Each row is a point on a tangle of strands that fork and nearly touch. The rows are in no order.
Two points are linked if the straight distance between their rows is under 110. Some points are linked to none.
pido: [ 34  -7  23 -43 -11  -1   4  17   3 -11   9   1  14  19   1 -14  -4  -9
 -53  -3  37  -6 -14 -11 -20   8  -2   2  -6  34 -11  31  -7  -2  10  14
   9 -20 -15 -21 -39  -5]
bobu: [ 11 -38   9  -8  18  18 -30   9  44  25   2 -17  12  -8   3  23  -2  -4
 -28   3   3  12   8 -19  -5   1   6  -4 -36 -35 -18  -2   4   6 -14 -19
   9 -14  33  -6  10  -6]
fiso: [ 25 -11  40 -26 -30  20  25  40  -8   6   2 -24  -4  18   1   9   1  10
 -27   8  35  -4  -9 -29  -1 -13 -15 -22 -17  12  -6  24  12 -13  -7  23
  14 -24 -28  -8 -38 -28]
nage: [ -7   9  -2  10  -8 -11 -32 -25  29  17 -58   8  -4 -11  -3  -7  -1   7
 -11 -12   6   2  24 -24  -3  27  10   0  -1  19   7 -25  -8  21  19 -47
 -20  29  35  19  33  12]
Kimeb: [ 11 -16  22 -26  -5  11 -18 -31  13  -5 -18  31 -10  12 -23  -9  -7 -10
 -40 -35 -14 -12  26  -8  -2   1  -4   1  16  -9  29   9 -24   9  20  15
   8  25  29  13  32   7]
nabo: [ 35  30   8 -13  38 -14  -1  21 -20   9  25  31 -21 -27   3  -9  19 -10
  38   4 -24  -1  18  43  -7   9  14 -21  10  -3  10  -1  -5  10  19   8
  -9  29  -5  39  10   8]
vabuz: [-17  28  10   7 -25  -1   9   7 -24  47 -21  17 -15  26 -19   0  -4  14
   7  11  26  43 -21  -4   1 -34  -1  15 -10 -10  -3   8  34   4 -13   5
 -38  12 -16  -5   9   0]
rebe: [ -1  -3 -11  12  22   7   8  -2 -23  26 -37  16  -5  -9  12  -2   1  -2
  15  -3   0  29 -29  29 -14 -22  21 -13  -2  -6 -22 -37  -1  39  -8 -16
  -7  42  14  -3  10  29]
leri: [ 35 -31 -25  14 -14  17 -26  -5  -3 -18 -12   3  36   0  13  -5   2  -2
 -25  19  23  32 -11 -22 -17  -6 -13  20 -10  16   6  21  19  -7  29  22
  12 -27  12 -45 -23   0]
Geli: [ 23   8  11 -23  24 -21 -15  18  18   2  29  11 -19 -14   6 -18 -10 -40
 -19   0   0  -9  -1  -6  21  10   4 -11  28   2  19  -3 -17   3  12 -12
  -5 -26  -9  35  -9 -11]
vudo: [ -1  10  18 -25   4  -3  -8  40  -2 -24  58   4  -3 -16   3  17   2   5
  10  19 -13 -25  -5  11   1  11  22 -63   3 -25 -18  31  -6  -1  -8  -6
  22 -14 -40   8 -21 -15]
zud: [ 12   6 -14   9   3  -5  12  -2  -4  11  -7   6 -12 -38  31  -2 -19  -4
  39  -1   4 -12  18  16  -7   0  11   1  33  19  18 -50 -18  42  19  -9
   8  29   7  27  11  44]
Zon: [-18   6   5   7 -31 -31  16  -3 -28  -1  15  18  20  22  -6  -3  -8  40
 -22  30  39 -18 -10 -14  -6  -5 -14   7   2  19 -36 -12  18 -22 -25  28
  25 -15 -53 -35  -3 -17]
Feni: [ -7  11   4  -4  -9   7  -4  -1 -34 -19  22  21   7  11   4 -29 -13   1
 -20  13  16   1   1   6 -30   3  -8 -21  10 -12 -11  -1   3 -27  19  12
  -9   2 -11 -20 -35   6]
gep: [-39  -2 -13  12  12 -36  35 -30 -29  10 -18  -9   9  -3  13   7   5  26
  -3 -14 -13 -21  12   7  27  36  -6   6 -16  16 -29 -46  28   6 -50 -19
   3   6  -1  -5  32  -6]
Mutam: [ -5  -4  13   3  -8 -41  10  14   6   5  39   7 -21   1  14  -3  13  13
  16   8   5  -5   2  -6   5   4   0  19   2   2  -6 -12 -11 -12 -36  -4
  10 -39 -34   4   4   3]
riz: [  3  21 -32 -25  14  -1  15  13   9  -4 -33 -17   0 -28  10  -2   2   1
  27 -14 -34   3  -3   5  29  -3 -10   8 -11  11  31  12  16  22   9 -24
 -21  30  13  33 -18  16]
zakit: [-13  21  10  13 -30 -23  12  31  10  32 -14 -28  11  19  19   7   8  24
   5   5  26  18   4  -3  42 -16 -24  35 -23  10  -1 -10  30   1 -15   9
  -9   3 -28   3 -21 -17]
todo: [-36 -20   9  18 -11  31  20  17 -24   3  38 -10   1   6  12  10  -1  -7
  -1  35   8 -17  -5   6  14  -7 -13 -21 -17  -5 -18  10  38 -34  -2  23
  -6 -14 -32 -19 -49 -43]
fepo: [  5   2  -1   4   4 -37  13   2  -2  16   7  12 -41 -16  -1   3  -1   2
  43 -15  -4  -2  16  26  12  -4  10  -4  29   0  -4 -43 -15  18 -21  -6
  11   9 -10  39  32  22]
ruz: [-22  25  -6   9   9  -8  21  10 -39  -7 -27 -15  -7   9 -12 -17   9  14
  22  -6  -9  -1 -19  34  13   1   3   1  14   8 -16 -28  15   0 -18 -19
  10  10 -26   5  27 -20]
zel: [ -1   4   7  -6  15 -36  -1   4  12  11  38  12 -41  -9   7   2   3 -19
  13 -15  -3 -12  26  -6  15  10  14   8  17  -7  18 -29 -26   6  -1  -2
  -6 -31 -21  41  11  11]
bag: [ 11 -24 -28   2   0  13 -20   4  14 -19  15  25  30  -3  -4  -2 -15 -12
 -29  17  14   6 -15 -26 -13   4  -3 -17 -13  -1  -6   4  -2   4  25  39
  -7 -40  36 -16  -4  -1]
Zafu: [ 16  -6 -13  12 -26 -12  18 -14 -14 -18   2  -7  17  -1  25  15  -9  -1
  17 -21   7   7 -23  16 -17  -5  -7  15 -15  -3  41  21  10  15  16  12
   2   7   2   9   2  12]
Panut: [ 13 -31 -12   8 -18 -15  26 -39  -9   3 -25 -20  11  24  27  -5  -1  25
 -33   5   3  -6 -21  -9  11  17 -27  14 -16   5   8  -4  23 -17 -40   2
  24 -21 -12 -38  -6  -5]
bisi: [ 16  16   4   2  17 -17 -22  20 -26 -30  47  -6  26 -12  -3   7 -16  -9
   5  12   5 -44 -10   9 -13  21  24 -33   2  -6  11  37 -14  -4   7  -3
  12  -9 -14   0 -24 -14]
felav: [-10  17  37 -24   2 -16  17  42 -10   6  36  13   3  16  -5  13  15   1
   0  20  -1 -11 -17  -8 -15   2   2  16 -34  -4 -18  31  15 -13  -4  24
 -19 -16 -65  -5 -33 -25]
Ragil: [-34 -21  -8  15 -11  -9  24  21 -20   3  30 -36   6   5  23   9  17  19
   3  15   5 -19  -3  21  29 -18 -18 -23   8 -11  -8  -6  25  -9 -15 -10
  13 -10 -21   1 -37 -35]
rez: [-10 -33  11  13 -17  10  38 -12  -4  29  -9 -47 -13  10  33  -8   9   5
  23  -9   0  15  12  14  32 -17  -3  12 -30  -6  -6 -15  13 -13 -41  -5
   0   4  31 -11 -11   5]
gasi: [-24  -1 -24  -6  17  -9  -6  -4  20  21  -6 -20  -3 -24  -7  12 -14  16
  33   1 -31 -21   1  24  21   1  25  -9   0 -38  18   4 -23   3 -16 -29
  13   7 -21  40  26  11]
Gulo: [-32  -9 -14  10 -24  -1   4  17  17  14  29 -22 -13  -3  16  12   8  -1
 -13  -3   8  18 -17 -18  31 -10 -18 -23   7  -9   2  -4  18  -9  20  -8
  -4 -29 -17  15 -14 -33]
miti: [-33 -29 -23  35  -8   7  -9 -14   9  -2   9  33  23   7  -2   6  -2  -3
 -16  -1  12  43 -20 -14   2   4  -3  -9 -20 -12   0  -5   2  -5  25  27
 -12 -22  22 -12  19  -3]
buzi: [-32   9 -50  -1  29 -29  16 -26  -6  16  -3   0  -2 -26  19  24 -20   9
  17 -13 -21 -23  -8  13  22  36   7   9 -17   8 -14 -50  21  18 -26 -34
 -17  22  -3   7   4  19]
bam: [-16  15   1 -20 -10  -2  35  13  -2  16 -11 -22 -30  -9  34  21  27  13
  23 -32 -21  31  -3  -3  31 -23   5  10 -37 -24  22  17   8  22 -24  19
  -4   4   2  10  -4   7]
zofa: [-11  -7  -4 -12  -7  -9  29 -11 -21 -27  50   9  -4  18  16   0  -8 -11
 -27 -18   6 -20  -7  25  -3  14   4  -5   7  -5 -18  -9  12  -3  -1   5
  11  -7 -24 -31 -19  -6]
ruk: [ -7  -6   5  -9 -16  -7  -4  22  32  -2  44  13 -14  -3  17  13  15   3
  20  12  29  16  18 -10   4  -4  17  -1 -19  -8 -20   5  -7 -12 -16   0
 -18 -49  -1   9  -7  10]
Tezig: [  7  -1  -6  13  25  10 -30 -32  15  23 -75 -11   1  -3  -5  -5   8  -5
  -2  -4  -1  12   4 -18   7  -2   6  -7   5  26   2  -7 -43  23  18 -21
  -9  54  57   9  36   9]
rof: [-11  16 -21   8  10  -4  18  -4  -2 -17  55  20 -10  22   0 -16  25  -3
  -8  17  -2   8  -5   0  -9   7   4 -34  16   6 -26 -15  -1 -12  -4  29
 -29 -53  -6 -23   9 -22]
rur: [ -2   5  15 -14 -11  -9   1  10  22 -17   6  -6   5  11 -32  15  -5  18
  -2 -26 -21 -25   9  -5 -15  17  10  13 -11 -11  10  19 -12 -13  -6  17
  10  -8 -27   1  28  11]
muduf: [-27 -13   4  15 -26   0   8  -8   5  51 -36  -8  10   9  21 -13 -13 -17
   9 -29  -1  29  10  -1  25 -12 -13   4 -39   4  -5  25   8 -17   4  -4
 -43  36  29 -16 -23  12]
bosug: [ -8 -33   4  -1 -13 -22  14 -17 -22   4  -2  -3  27   1   4  -3 -18  27
 -28  21  15 -22 -25  -2  18  16 -24  32 -23  15 -18   4  23 -33 -32  -7
  43 -11 -48 -33 -23 -17]
pag: [ 11  -5 -10  17   7  29 -31  -6  19  -1 -20  -3  24  25  -5 -12  22   1
   3  22   7  35   7 -14 -26 -19  -3  16   1   2 -28   7 -12   2  10  19
 -22   9  55 -23   2  12]
likar: [-24  23  -1  34 -33  14   3  22  -4  27   6 -11 -12  20   1  19  16  12
  29  32  41  21   1   0  12 -32  -2  17 -13  -1 -19   4  20 -12 -17   9
 -24  -8 -12  -3  -9 -12]
nepit: [ 21   4  25 -17  19  16  16  -1  18  -8   5  -7 -17   4 -23   0  29  -8
 -23  -6 -20  -8  26 -12  -8 -16   4 -18  21 -14  -8   5 -16  15 -23  11
  -8 -11   6  12   9 -15]
vopa: [-25  -4  -5  -5 -16  40 -21 -28  21 -31   5  -5  -5  14 -28  -3   7   4
 -10  -4  -2   8   7  -1 -22  -6   6 -17  13 -18 -20   5 -10 -22  12  -1
   9  -4   9 -47  15   8]
sis: [  2  17  28 -29  19 -15  36  31 -38  -5   3   3   4 -13  14  -5   0   3
  -5  -5 -19 -30  -4  -2  -4   5  -6   8 -24   0  16  12   9 -15  -8  19
  -9  -1 -49   2 -42 -11]
tuv: [ 10 -15  -3  -2 -32  -2  -7 -20  -6 -29  33  15   7   1  17   3 -15  -8
   2 -16  16  -3 -13  -5  -6   7   0   3  -5  -7  33  24 -23  -8  17  19
  31 -31   4   4   5  21]
Sug: [ -4  -9   2  -5 -13  23 -12   7  21  -8  -4   2 -11 -11  -7   5  -5  -9
  21  -1 -11   8  12  22   1 -31   3 -15  16 -17  14  31 -15   6  14 -12
  -6  37  16  23  -3  28]
Diso: [ -6  17  -2 -27  10 -16  17   4 -12  15  -9  17  17  -8   8 -41 -41  -5
   0 -30 -10 -15  24  -7  19  16 -18  21 -11  23  29 -29 -10 -18   6  11
  -8  12  -9  31   5  25]
dup: [-14   0   3   4  27 -30  17  31 -21  10  15   2  16 -25  13 -23 -10   1
  17  16 -10 -14   2  -7  18  16 -18  16 -26   8  29   4  -2 -18  -7   7
  14 -11 -38  28 -41  -7]
nabib: [ 38  15  -5 -35  35 -10 -10   1  28   0   9  22 -11 -36  -6  18  -8 -32
 -34 -14 -21 -20  17 -16   4   4  22  -1  19  -7  26  17  -2  47  21 -10
  -2  -5   6  27  -1  -6]
luz: [ 21  13   4  -6  13 -20 -13  15   2 -19  64  45 -34  -9  11   0  21 -31
  31  10 -12   2   8  15 -20  31  25 -36  12 -10   3  14  -2   1  14   3
 -13 -11 -13  18  -2  10]
tiluf: [-19  -7 -16  14 -11  21 -21  23  31  -3  11  -7   5   1  -1 -13   9 -30
  29   6  -8  47   4  21  22 -21  -9  -8  19 -11  -7  24  -6  -6  28   5
 -20  19  21   8  -5  -3]
divul: [ 14  -7 -31  26  15   2 -20 -20  40  11   3   7   3 -22 -10  22 -25 -16
   7  10 -14 -11  16  11   5   1  27 -18  53  -7  -7  -9 -25  41  46  21
  26  28   6  18  44   8]
pel: [ 29 -23 -17  -8  27   5 -22  16  33   0   9  -1  22 -27   3  20  -9 -17
 -14  11 -10 -11   1  -1   0   7  12  -6   3 -22  -4  14  10  40   7 -17
  -3 -11  19   0 -19  -1]
kozo: [ -9  26  -6  10  30 -30   5  15 -12  15  -4  13  13 -26   5 -21 -21  -4
  29  15 -13 -11   7  -4   1  19   3  27 -21  16  22 -13  -8 -20  -5 -16
 -25   4 -11  42  -6  12]
vuk: [-28   3  10   5   6 -28   7  22  -8  15  36  22  26  23 -13  18 -10  27
 -24  25  33  -8  -9  -1  -6 -12  -5  18 -32  -4 -38  -1  19 -26 -20  16
  -6 -15 -34 -13 -16 -17]
fum: [-12 -21   2  20   4  17 -41 -16  39  12 -36 -18  22  -7  -4  -7   1  -8
  -7  11  -6  14  15 -26   4  -4 -10  -2  17   5  -7   8 -14   6  11  -4
 -20  45  70 -20  11  -3]
kopa: [ 25  30  -2 -52   6  11  10   4  15 -20 -14 -13 -13 -13 -10   2  -6  -8
  -2 -34 -24 -36  37  -2  20  18   4  20  33  46  13 -25 -14  34   8 -17
  21  -3   0  29  18   8]
kive: [ -7 -21 -18  25  14  18 -21 -15 -23 -41  25  43  -1   6 -16  14  13  -7
   7  24  28  12 -38  -7 -15   2  14   8  -3   1 -12  10 -13 -18  25   9
  23 -52 -17 -23   5  -7]
bab: [-18 -40  25   5 -33  32  -3 -17  11  -4  -9  -6   2   2 -20  -4  -2   5
  -8  -3 -11   4  19 -29 -20  -1 -17  -2  -9 -17  12   2   1 -14   9  13
   3   1  12 -29  15   3]
pem: [-10 -17   2  -2  -6  -3 -10  16  13  24   3  -6  21  20  -4  17   9  31
 -18  11  10  -3   5  -9  -2   3  -3  -2 -26 -21 -33 -22  20  -6 -34  -1
   4 -17   1 -22   5 -10]
Fel: [ -1 -15 -24  34  -8  38 -13 -16  19  -7   3   3 -10  12  -5  19  16   0
  -7   9  24  43 -35  -7 -14 -28  12 -12 -18 -17  10   9   3 -20  26  12
 -16 -34  28   2  30 -11]
Buba: [ 32   9  19  -6  18  11 -16  -1  17 -42  10  37 -43   0 -32   4  24 -38
  -9   2 -16  13  11   6  -9  -9  14  -6  52   9   1  36  -6  15  33   0
 -14  19  13  16   7   0]
Lega: [-21  -5  30  -1 -11  -1   0  23  29 -22  40 -43  -1   6  -3  33  11   3
   0 -16  -2 -23   2 -27  -6  15   4  -1  -9   4 -12  31 -19 -17  -3   7
  24 -21 -30  -7 -10 -19]
Tuk: [ 41  14   3 -40   7  -8  21   7  20  -9  19   5 -32 -13 -15  13   9  -7
 -22 -18 -19 -29  16 -14 -14  10  10 -30  27   3   0  12   3  42 -18   3
   5 -10 -14   6   3  14]
Peba: [-10   1  -8  10 -35   0  -9 -11  -6 -28  36  14  15  13 -10   9 -15   6
  -1  13  22  -3 -19 -16 -27  17  11  10  -7  11  -6  29 -13 -23   4   2
  25 -42 -27 -28  -1  13]
zenot: [-15   6   5  21 -12  11  25  -7 -35  18 -35  30   0  11  -7  -1  10  -1
   2 -10   6  37 -12  15 -22 -30   1  14  -8  -7 -19 -22   9  10  -5  22
 -21  45  -4 -23   4  16]
desa: [ 35   8 -18  -4  20 -26 -35   7  15  -3   2  29   9   5 -39  -5 -14  15
   0  14   4 -11  -4   1 -36  15   4   4  21  -4 -21  -3 -12   7  -9   5
  19 -14 -14 -18   5  36]
taze: [ 32   7   6 -38 -14   2 -14 -12 -14 -15 -17  27   0  17 -36 -29 -21  -3
 -36 -17   6  -4 -12  -9 -11  -9 -26  -2  25   9  34  16 -17 -14  21  10
  18  14   6  11  14   9]
Gefo: [-18 -11  14 -32  -9 -10  17 -15  26  24   6  14  -8  14  -6  16  -4  15
   9 -31 -32 -15  20   9   2  17  -1  17 -33 -35  17   1 -14  13 -21   9
  13   1 -17  -7  29  27]
vudoz: [-32 -11   1  10   1 -32  12  -9 -33  -1  30  31  -9 -11  -5  17  -6  21
  -2 -14  15 -13  -9  29  -8   7   3   7   0 -18 -16 -30  19  14  -6   1
  23   7 -17  -9   9   4]
keden: [ 28  13  17  -5  20  -4 -39   7   9 -30  31  35 -17 -15 -22  18   1 -46
   3  13   1 -16  34 -10 -30  20  44 -16  15  -4  -1  25 -24   6  23   8
  -7  -3   1  11   1   1]
pasan: [  3   7  13  21  -6 -24 -38   4   2 -13 -28   9  11 -25   5   3  -1   6
  -6   4  29   2  30 -25 -23  -2   6   0  14  10  10 -23 -12  15  24  -9
  -2  15  30  26  19  14]
bubeg: [ 14 -22  29  26  -7  25  21  -9  -7  31 -15 -46   5 -12  26  -5  -7   2
   1   0   1  21   8 -23   8  -1 -25  10 -23   6  -1  -2  26 -35 -28 -18
 -12  -6  32  11 -27 -14]
par: [  6  19   9 -19   3   7   0   0 -42  -7 -18   7  10   3 -23 -39 -31   3
 -20 -14  -7 -12  -1  10 -14 -17 -18 -29  10 -17  15  -8   0 -17  15   9
  -4  27  -8   3  -8   4]
gop: [ -6  16   5  11 -28   6   0   3  -3 -29 -33 -39 -10   4  -2  16  12  12
   7 -12 -15   2 -12  12   3 -14   3   7  13   6   3   2  14  14  -5 -26
  11   6 -23   6   8 -24]
dav: [ 12 -22   9  15 -21  29  16   0  -8   9  16 -31  -4  21   5   8  16   2
  -9  21  32   3 -15 -27  -5  -6 -17  11  -4  11  -8   6   8 -29 -13  20
  16 -49  -9 -22 -10 -25]
Ripi: [ 28  23  -5 -20  -4  -4   8 -15  -6 -27 -15  -1  -5  -9   2 -21  -8   2
   3 -13  -4 -23  12 -10 -14  25   2  16  31  42  14 -21   3  23   1 -35
  -7   5  12  -4  -2  16]
mok: [ -3  -3  10  11   7  32  -4 -14   0  -3 -46  11 -13  -9 -29 -11   0  -5
  29  16 -20   4   5   9 -23 -20  15  -3  19  -2   7   4 -29  -1  -1 -22
  -3  54  -2   7  22  32]
mozu: [ -2   8 -32  30  23  -8   1 -18   2   7 -27 -24  33   3  -2  -1  -1   1
   4 -20 -23   0 -14  19  18  16  -1   4   0  21   5 -20  -3  21  11  18
  -1  16  32   3  45 -19]
tato: [ -6  10 -37   8  -1  20 -12  -5 -10 -39  32  42 -14  12   1 -10  24   3
  11  15  25  11 -32   3 -15   3  18 -39  14  16 -27   8   4 -12  28  35
   5 -64   6 -28   2 -16]
dedo: [  7  -6 -19 -29  15   6  -9   2   8  15 -49  13   4  -9  -4 -19 -19  -8
  14  -1 -20   8  -1 -12  21  -8 -23   9   7  21  17  20  -8  26   9 -47
 -23  53  52  30 -21  20]
baf: [ 11  20  12 -32   4  -9  25  21  14 -17 -24   0 -27 -16  -2  25   7   6
  11 -36  -9 -12  31  -8  16  12  10  38 -13  15   9 -31  -6  34  -7   0
  21  -2 -11  30  19  16]
detib: [  2  30 -12  -6 -18   0  22 -12  -5   1 -46 -19  33  17  18 -20 -20  24
  -6 -20   9   2   2  13  34  11 -17  28 -29  42  -7 -19   8 -12 -10 -15
  -8  14  14  12   2  -7]
mub: [ 24  21 -19   2  -9  -3 -22 -18  -2 -14 -34   1  -2  -6   2 -21   9   1
  -7   8  -1  18 -17   1 -19  -9  -9  16  32  17  12  -3  11  10  11 -39
 -16  25  20 -11 -11  13]
gumu: [-35  18 -19  -6   9 -17  -9   2  10   7 -31  -8  -4 -29  -4  15 -20  23
  15 -14  -8 -28  -6   0  10  26  13   0 -14  -9   2 -26  14  11  -8 -58
   7  13 -10  19  15  10]
tofo: [  7 -18   3  14  12  28 -31 -15   9   9 -44   2 -23  -2  -8  -4   8 -15
   1  19  19  26   6   1  -3 -38   4 -22  29   4 -11 -22 -55  18  13 -11
  15  46  36  -1  19  35]
kozas: [ -6   5   7  -6 -15  38  36   7 -11  14  18 -37 -13  23  38   5   4  -5
 -14  12   9 -12   4  10  25 -20 -16  -4 -22 -11   3  17  31 -39 -12  27
 -30   3 -22 -24 -51 -21]
kerob: [-17 -17 -38  43  27  -1 -26 -35   7   8  -5 -13  16 -12 -21  -3  -3 -13
  11  15 -26 -14  -2  14   9   6  13  -3  40 -11   2 -23 -33   9  11   8
   7   7  12   9  43 -10]
vogu: [-10  -5 -20   8 -15 -21   9   5   9   2  13 -10  19 -19  17   0 -16   9
   7   5 -17 -19  34  -9  -3   8  -9  -5  11  -3   0 -13   7  19  -6  10
  10  13  -3 -18 -18  14]
Perir: [ 25 -13   6  21   7  28 -49 -12   9  -6 -27 -16   9  -5  -2   4   9   5
  -1  25  20  45  -5 -41 -22  -9 -21  27  -8   8  -2  12   7 -18  36   0
   8 -14  39 -32 -17 -11]
ketu: [  6 -15  36 -27  14  13   3  17  21 -12  37 -11  -6  -6 -14   9  20 -20
  -7   5  -8 -23  -4  -8   1   0  13 -34   9  -5 -21  18 -11  -9 -13  -6
  20 -38 -17  -7 -22 -20]
gekas: [-28 -16  15  -5  -1   6  -2 -13  10  29 -37   0   2  10   2 -11 -14 -12
 -18 -40 -26   5   4  13  19  16  -3   5 -44  -3   6   4   0   4  -2 -16
 -23  45  32 -17   9  19]
Zego: [ 38  -4  29 -20  13  22 -23  17 -11 -25   0 -21  20  18   5 -15   3 -27
 -43  -5  19  14 -11  10   4  -5 -16  14   6  11  -5   5   1  -4  12  -7
   9  -8  15 -27 -38 -24]
viz: [ -4  -2 -10   6   8 -17  -9  -6  25 -13  21   8 -18 -13 -21  25 -17 -13
 -22 -29 -13 -15  10  -4   4  17  12 -28  27 -14  17 -11 -13  22  37  26
  17  -1  -4  20  48 -11]
Vipof: [-14 -13  23 -14 -10   9  46   4  -5  40 -40 -43  -5  14  22  15   8  17
  10 -26 -14  12  -5  -2  50  -2  -4  14 -58 -11  13   0  18  -3 -30   5
   2   8  14  11   0 -22]
des: [ 12 -21  24  15  23  27  -2   1  24  32  -7 -43  13  -6  -4   9   0   0
 -10   1 -21   1   7 -25  -7   6  -5  -8 -15 -19   5   5  10 -33 -23  -6
  -4 -11  37  19   3 -10]
kena: [ 31  42 -14 -23  21 -20  20  19 -11  -3   3   0 -24 -21   8   3   9   6
  26 -19 -24  -1 -21  23   4   6   2  -1  -4  -7  34  16  12  10   2 -11
 -10  13 -26  36  -4   8]
Dof: [ -6  35  23 -23   6   3  29  18 -24   1   0 -38  11   8  27 -14  -6  11
  -9 -11  -6 -32   2  16  15  -8 -11   1 -11   0  10  12  10 -38 -10  -4
 -13  14 -19   6 -37 -34]
Lor: [ -3 -13 -26  23 -10  -6   0   5 -33  -6  16  -3  -9  20 -14  25  34  18
  19  34   0   0 -37  20 -10 -16  -6   8   4  11 -16  18  22  -1  -8  16
  25 -14 -38 -14  10 -24]
vuv: [-19  -8  -1  -7  -7  -4  -6  -7  14  29 -19  27  -5   4 -10 -19 -21   1
  10 -19 -14  15   5  10   8   8   6  30 -10 -17   1 -15  -9  14 -16 -13
   2  14  -5  -3  24  43]
sasi: [ 15 -28  31 -20  -3  22   6 -15   8   4 -27  -3  -6  12 -16 -19  12  -8
 -40 -21 -23   0  25 -23  -2  -7 -22   9  11   7   5   2   3   9  -9   3
  -2   9  22 -15   7   1]
zonaz: [-14  12 -15  17  -2 -28  21 -16 -41   3  -9   9   1   3   6  -5   1  37
  15   8   9 -17   2  29  -8  -2  -4   1  21   3 -31 -44  20   5 -34  -6
  19  14 -11 -21  21   5]
Kulim: [ -1  -3  -5  37  14   3 -15 -13 -21   5  -2 -14  29   8  -2 -18  -3  -8
  12  18  10  13 -16  22  -1   4  -6  19  -2  -1   4   7 -12 -26   3  -4
  11 -22   7  -9  -5 -12]
nurir: [ -9   7   5  19   4   0 -50   1   7 -30  21  24   1  -9 -14  -3  -4 -27
   3  13  23   6  24  -9 -22  -5   6 -23  32  -1   0  -9 -25  14  39  14
 -21  -2  35  12   5   1]
siz: [ -3   2  -2   3  16  27 -12 -41  -2 -12  -2  27 -11  -5 -27 -21   3  -9
   5  -2 -20  10   8  11 -40   1  14   3  28 -18  -2   6 -24   4  17  -1
  -5  22   4 -34  11  32]
bez: [ -6   1 -31  36   4 -10   3  -5 -17  -5 -25 -14  45  -9   6  -1 -16  -2
  34  -6   0  16 -23  21   5  -5  -1  21 -15  22  30  -1  -8   1  18  -3
   0  14  20  19  18  -4]
napo: [ 19  26  13  -7   5   2 -33   7  -7 -22  -7  35 -34  17 -23 -22  24 -23
  10   7  -5  27 -13  11 -15 -10   1   6  28  10  12  27  11  -2  25 -34
 -31  34   5  18 -14   6]
zusuk: [ 24   4  -6   7  19   4  -1 -10 -26 -18   5 -21  25  -6   8  -7  -7 -17
  -1  10  -5 -42  -7  21 -13  16  18  -4   2   2  16   8 -14  -2 -15 -16
  21 -24  12   1 -12 -11]
ratar: [  9  16  -2  25 -16  33  -6   9   8  17 -16 -27  -1  29   4   0  21  19
  19  31  24  33  -5   4 -15 -38 -11 -19  -3  -6 -27  17  11 -23 -11   8
 -20   2  30  -7  -2 -12]
feme: [  6   0  17 -20 -41   9  40 -31 -12   3  -3 -14 -10  39  23 -11  10  14
 -12  14  29  11 -13 -19   4 -13 -12   4  -2  -6 -10  -9  24 -14 -41  18
  -3 -32 -11 -35 -12 -16]

A fork is a point with three links. Follow the links from the first point to the second and name the forks in between, in order.
siz, Zego -> sasi > nepit > nabib > bobu > vuk
Zego, todo -> vuk > sis
Tuk, dav -> nabib > bobu > vuk
zonaz, ratar -> sasi > mok > Tezig > pag
ruz, Kulim -> zonaz > sasi > nepit > ketu
mok, Gulo -> sasi > nepit > nabib > bobu > vuk > sis
